A landscape with many valleys, sampled at points; each row gives a point and its height.
From any point a ball rolls to the lowest of the 2 points nearest to it. It stops when none of these is lower. Distance is the straight distance between rows; heights are no part of it.
z_556: [-12 -10   5  -3  -2   1   0  -4  -4   4   2  -4   4 -11   4   4 -15   0
  12 -12]  height 28.0
z_514: [ -5   8  -5  -9   3  13  -7   4  11  -6  10 -16   8   0  11   6  -4 -10
  27   1]  height 19.8
z_534: [ -5 -18   8   0  -1   7  20  -5  -2   9   0 -15   2 -11  -1  -3 -18  -1
   6  -9]  height 29.3
z_242: [  6  -6   9  12 -27 -10   1  14  15  -5  -6  -1 -23   1  -8 -19  -1  -4
 -36   2]  height 62.8
z_570: [-16   4  -5  -1   9 -10  -6   0  -5   3  17   3  22  -2   8  -2   8 -18
  -6 -12]  height 13.4
z_409: [ -9   2  -3  -3  12   5  -3   1  -3  -3  19  -1   7  -4   7   8  -1 -11
  -8   1]  height 12.3
z_527: [-10   4  -6   2  14  20   0  -4 -27   3   5 -12   7  -8   0  18 -10   2
  23  -2]  height 20.3
z_836: [ -2   9   2   1  15   0  -4 -10 -20  -3  -4  12  13 -14  -7  10   4  -7
   8  -8]  height 17.4
z_850: [ -7   0   3   5   4   5 -12   1   6   2   6  -9 -19  23 -18   5 -14   8
   3  10]  height 12.0
z_229: [  1   9 -10 -12  23   7  -6  11 -10  -9  21  -2   7  -1  11  10   1 -12
   7  -4]  height 10.8
z_398: [  2  14 -12 -16  10  -2   8   6 -17   1   4 -19  13   8  13  13   2   2
   9   5]  height 7.1
z_220: [ -7  -9   0  -7   8   1   1  -1   8  -9   8 -20 -12  17  12 -14 -10   9
   9  11]  height 11.2
z_356: [  5  16   4   5  -5   4 -11  -3  -2   1   1  23  14 -10 -17  18  21 -10
  11  -1]  height 12.6
z_846: [  6   4  -7  -5   8 -10   7  -2  -9   3   3  20   7   7   9  -8  20 -15
 -16  -6]  height 21.9
z_900: [ -8 -13  -3   3  -4  11  -5   3  10   9   6 -11 -17  16 -11   6 -21   9
  12   4]  height 18.7
z_526: [  4 -12   5   5  -2  -3   2 -17 -11 -10  -2   5 -17   2  -4 -12 -16   8
 -12   7]  height 68.4
z_448: [-11   1   2  -5  10   9  -6  -8 -28   1   4   1  13 -10  -6  12  -4  -1
  15   1]  height 18.8
z_862: [ -8  -2  -4   2   6  14   9 -14  11  -6  -6 -26  -3   1  -7  -6 -20  14
   5   8]  height 49.0
z_204: [  7 -21  -5 -17 -10   5  28  23   3 -10  -4 -24   0   0  10  -3 -18   6
   8   5]  height 31.8
z_199: [  4   5   8   2   6   3  18  -9   6   1 -11   5   2  -5  -9  -3  10 -14
  -6 -13]  height 57.0
z_163: [  4  -2  -4   7  -7 -11 -20  -8   5  -5   4  28  -6  10  -3 -13  12   1
 -12   9]  height 69.8
z_452: [  8  -4  -1 -11   3 -10   4  -4 -11  -8   7  13   8   0   9  -9   5 -17
  -3   0]  height 21.2
z_731: [ 12   0  10   9   4  -1  11  -7  13  -4 -17  15 -10  -1 -13  -8  10  -2
 -17  -2]  height 58.3
z_673: [ -1   6   2  -4  14   5  20 -14  11  -9  -5  -1  -9   0  -6  -3  -6  -9
  -8  -9]  height 55.9
z_509: [  0  -4  -1  -9  -9   7  16 -20  -5   0  -1  -9   3  -4  -4   7  -3  -8
  -1   8]  height 21.1
z_986: [ -4   1   5  14  -7 -13  -3   7  17   4   3  10   8   5  -1 -10  22  -5
 -22   0]  height 20.6
z_439: [  6   7  -9 -12  -2  14   8 -22 -15  -2   4  -9  12  -3  -1  12  -1 -18
  15   4]  height 18.9
z_411: [-12 -15  -5  -4   2  19   1  11  -3  12   9 -19   1  10  -6  12 -11  12
  17   6]  height 24.1
z_288: [ 14  -9  -8  30  -1   5  -9   1  18   9 -19  34   7   5 -12 -19   9   4
  -7  -3]  height 10.6
z_927: [ -2 -22   6  -8   3   5  18   2  -6 -14   7  -6 -12   7   2 -11 -19   1
   0   0]  height 66.1
z_162: [ -8  14   4   3   4 -16  -9  -4   4  -3  -9  -7   8  -3  17  -1   6  11
  -1   1]  height 11.9
z_16: [ -3  15  -1   7 -13 -16 -10 -13   1  -8 -15   0  -9  -2   0 -10   3  19
 -18  13]  height 11.1
z_559: [ 17   5   7 -16   9   7   7   1   1   6   1   4 -22   8  11  16   1   1
   7  -5]  height 25.1
z_789: [ -3 -10  -4 -11 -11  13   7  -8   3   0   8 -22   3  -1   7   7  -4   5
   3  10]  height 23.9
z_269: [ -4  12  -2   5  -1 -13 -11  -6   3  -1  -1  -1 -15  12  -4   4  -2  16
 -17  11]  height 8.4
z_557: [  3  -4  11  17  16   1 -13  -1  -5   7 -13  27   2 -10  -6  -4  17  -3
   5 -16]  height 13.9
z_207: [ -2   3  -1 -10   9   2  -5   3  12 -13   5 -20  -3   6  12  -6 -15  -1
  22   5]  height 15.7
z_520: [  3  13   4 -13   2  -8  15   6 -10   1  -1 -19  14   1  14  10  11  -3
  -1   5]  height 8.7
z_432: [-14  20 -12   2  -2   1 -18  10  -1   1   7   0   2 -11  -4  23  -2  -1
  24  -6]  height 25.0
z_17: [-15  19  -9   5   4  -4 -18  11 -10   0   3  -3  -4   0   0  19  -7  14
  16   1]  height 26.1
z_457: [ 14  -8  10   7 -11  -7   0  -1  11   5 -11  18 -16   8 -15  -7   6  -1
 -21  -4]  height 59.7
z_539: [ -2   8   1  -1   0  -5   1  -2   3  -2   0  -3 -11  16  -6  10  -7  12
   0   8]  height 5.4
z_7: [ 19  -7  -6  -8 -16  -7  12  -9 -21   6   3  12  22  -6  -6  -2  13 -23
 -16  -3]  height 22.7
z_11: [  4   3   7  10 -12  -8  -8  -5   3   8  -7  23  10  -4 -17   4  17   1
   5   2]  height 10.4
z_387: [  6  -5  13  -1  -9   7  -7   0  12  -3  -2  -2 -26   9  -8 -10 -22   1
 -19   5]  height 69.2
z_685: [ -8  18  -8  -6   4   1  -3   7   5  -3   0 -13  11  -6   4  15 -11  -9
  20 -10]  height 22.9
z_50: [  9  -3   3  24   7   3 -19  -7   5   7 -11  32   0   1 -10 -12   9   4
  -2  -4]  height 10.7
z_745: [-19   4   2   8  -4  -5 -12  -6  19   2   4   4  10 -11 -11  -1  -2 -13
   0 -11]  height 24.3
z_383: [ 19 -12  -4  22 -26   0   5   1  17  11 -22  17   7   1  -2 -22  21   3
 -14   1]  height 16.7
z_918: [  4 -12  -4 -13   0  23  13  -3   8   6   9 -16 -12   4   5  14  -1   5
  -1   8]  height 27.2
z_125: [  8  19   5   2  -4 -21 -11   2   6  -1 -11   7   6  -2  10  -1  18   8
   3  -1]  height 10.2
z_637: [  9  -5  -8  28 -11   1  10  -1  15   8 -21  25   5   2 -11 -18  14   5
 -18  -4]  height 14.1
z_933: [  6  13  -6  -7  16  -6  -2   6  -2   3   8  19  -2  10   0   7  21 -12
  -6  -8]  height 22.8
z_716: [ -4  10  -5   3  10   0 -15   3  -3   2   9  13  23 -10   6   1  17 -23
   4  -9]  height 14.2
z_39: [ 11   4   3  -7  14  -2  -1   5  -7   5   3  19 -14   4   2  11   6   1
   5  -7]  height 24.0
z_447: [ -8 -15   6  -1   7  -9  12   2 -12  -7   9   1  -8  12  -2 -13 -16   0
  12  -4]  height 65.6
z_323: [  1 -14   3  -3  -4   1   5   3   2  -8   4  -9 -25   9  -1  -5 -20   8
 -15   7]  height 67.3
z_258: [-10  -7  17   4 -11  -8  -6   6   9   4   3 -22  -8   0   8 -11  -2  14
 -20   6]  height 16.4
z_482: [  8  -9   7   6 -20  -7 -12   6  15   5  -3   9 -22   7 -13 -14  -7  -4
 -28  -2]  height 61.3
z_522: [-12   7   2  14  -3 -19  -4   1  25   0   1   9  13  -1  -5 -12   5  -8
 -11  -7]  height 22.3
z_711: [ -3   4  -9  -9  -3   6   2  19   7   1  -7 -17   8 -10  10  14 -18   9
  23  -7]  height 26.2
z_895: [  8  -9   1  20 -26 -16   5  12  13   4 -11   2 -18  -1   7 -26  17  -4
 -31  -3]  height 63.8
z_901: [-11   7  -3   1   7  19 -12  -2  18  -4  -9 -24  -5   8  -4   3 -13  17
  10  12]  height 40.3
z_29: [ -9  -6   4   1 -12 -13   1   3   0   2   6  -4  -5  -9   7  -7   1   4
 -18   3]  height 18.6
z_605: [-14  -2 -13   1  11  23  -4  12 -15  12   5 -16   2   0  -1  15   0  12
  30   3]  height 22.6
z_216: [ 23  -6  -4  -4   0  -8   6  -9 -26   9  -5  17  31  -3 -10 -12  15 -29
 -12 -11]  height 23.5
z_967: [ -9   4   3   1   8   6  14 -10  19  -4  -7 -19  -7   2  -3  -6 -15  -3
  -2  -4]  height 53.6
z_106: [  3   3   6  -8  13  -4   2 -11  -8 -17  -1   6   4  -6  11  -5   0   1
   5   6]  height 20.1
z_548: [  8  12 -13 -10   0  27   0  -3  -2 -11   4  -3  -2  -3  -9  25  -3  -7
  28   7]  height 19.7
z_569: [ -4 -20   0  -7  -7  15  20  14  10   4  -5 -23   1  -2   1  -2 -21   6
  10  -8]  height 32.2
z_530: [  4  -6  -1  18 -12 -22   7  16   0   3  -6  15  -7   4  -1 -24  12   6
 -31  -8]  height 64.4
z_136: [  0 -14  10  12  -6 -19  12   7  -8   0  -8  13 -14   0   3 -24   5   3
 -15  -4]  height 64.8
z_987: [ -7 -11   9   2   1 -17  12   2  -6   3   1   3 -16  13   2 -15  -4  -2
  -2 -11]  height 65.2
z_28: [ -4  -6   4  -2   9  26  -8   7  18   6   2 -24   0   0  11   6  -8  14
   3   5]  height 28.9
z_588: [  4   8  10 -10   4  -6   4   5   1  -1  -9 -17   3 -10  23   1   4  11
   2   0]  height 11.0
z_955: [  2  -1   0   8   6  -1 -17   5   1  13   8  22  16 -12  12  -3  28  -7
  -2  -4]  height 15.1
z_920: [  4   1  11   7  13  -5   0   6 -15   6 -12  20  20 -11 -11   4  12 -11
   7 -15]  height 16.0
z_38: [ 14  -2  -2 -17   6  21   4   5   2   1  10   0 -19   4   5  20   1   4
  -1   5]  height 26.9
z_997: [  2  -1   7   2  13   4 -18  -5  -5   6  10  18 -16   2  -1   5  -2   5
   4  -3]  height 25.2
z_499: [  8  14   3  16  -4 -14  -9   4   6  -4 -19  23  14  -1  -7  -6  22   7
   8   4]  height 7.5
z_219: [  4   0  -7 -14 -11  -7  12  13  -8  -2  -5  -9   5  -6   6  11 -17  14
  17  -5]  height 28.4
z_479: [-11  -5   6  10  -4  -4   2   0   6  -7  -5 -33 -10  -2   2 -18 -20  16
 -27  13]  height 10.3
z_532: [-14  -1   8   4  -3   5  -6  -9  11   3   3   0   1 -13  -8   4 -14  -4
   5  -7]  height 26.4
z_990: [  3  14 -23 -16  13   7  -7   9 -17   1  19 -17  20   6  10  18   3 -15
  13   2]  height 9.1
z_615: [  2  12  -6  -8  -2  12  -4 -13  -5  -2   7   2   4  -3  -7  24   7  -7
  18   8]  height 16.8
z_164: [  2  -9 -13 -17  -9   2  17  16  -7 -10  -1 -14   0  -4   8   3 -18  21
   5   4]  height 29.7
z_788: [ 14 -12   1  -9 -17 -15  18   0 -15  -1   4  15   7  -5   0  -5   7 -19
 -11  -7]  height 22.0
z_602: [ -3  -2  -1   2 -15 -21   1   7   4  -5   6   8   7  -3   9 -11  17  -3
 -17   2]  height 19.4
z_259: [-18  -2   5   1  -6  -9 -19   9  -9   1   9  -6   4  -2  -1  13  -7  21
  15  10]  height 27.4
z_392: [ -9  -8  10   1   8   9  -9   5   6  11   2 -24  -7   0  10  -8  -7  18
  -9   5]  height 21.0
z_325: [  0  10  -1   5   1  11 -16   1  -2   3   8   7   2  -3  -7  16  21 -14
  17   3]  height 14.6
z_418: [  4  -6  -3   5 -10  -6  -9 -21  -4  -2   0  19 -17   8  -6  -8  -5   6
  -8  12]  height 69.0
z_345: [  1  13  -4  -3  20  -5   3 -19 -14  -6  -5   1  10  -1   3   0   5   1
  -2   2]  height 19.0
z_929: [ 19   4 -10 -25  -8  10   9 -12 -16 -11  -2  -8  14  -7   1   8 -10 -14
  15   5]  height 20.9

Where does a ball stop that starts at each point below?
z_716 | z_398
z_605 | z_288
z_204 | z_220
z_17 | z_220
z_106 | z_288
z_895 | z_258
z_418 | z_258
z_534 | z_258
z_387 | z_258
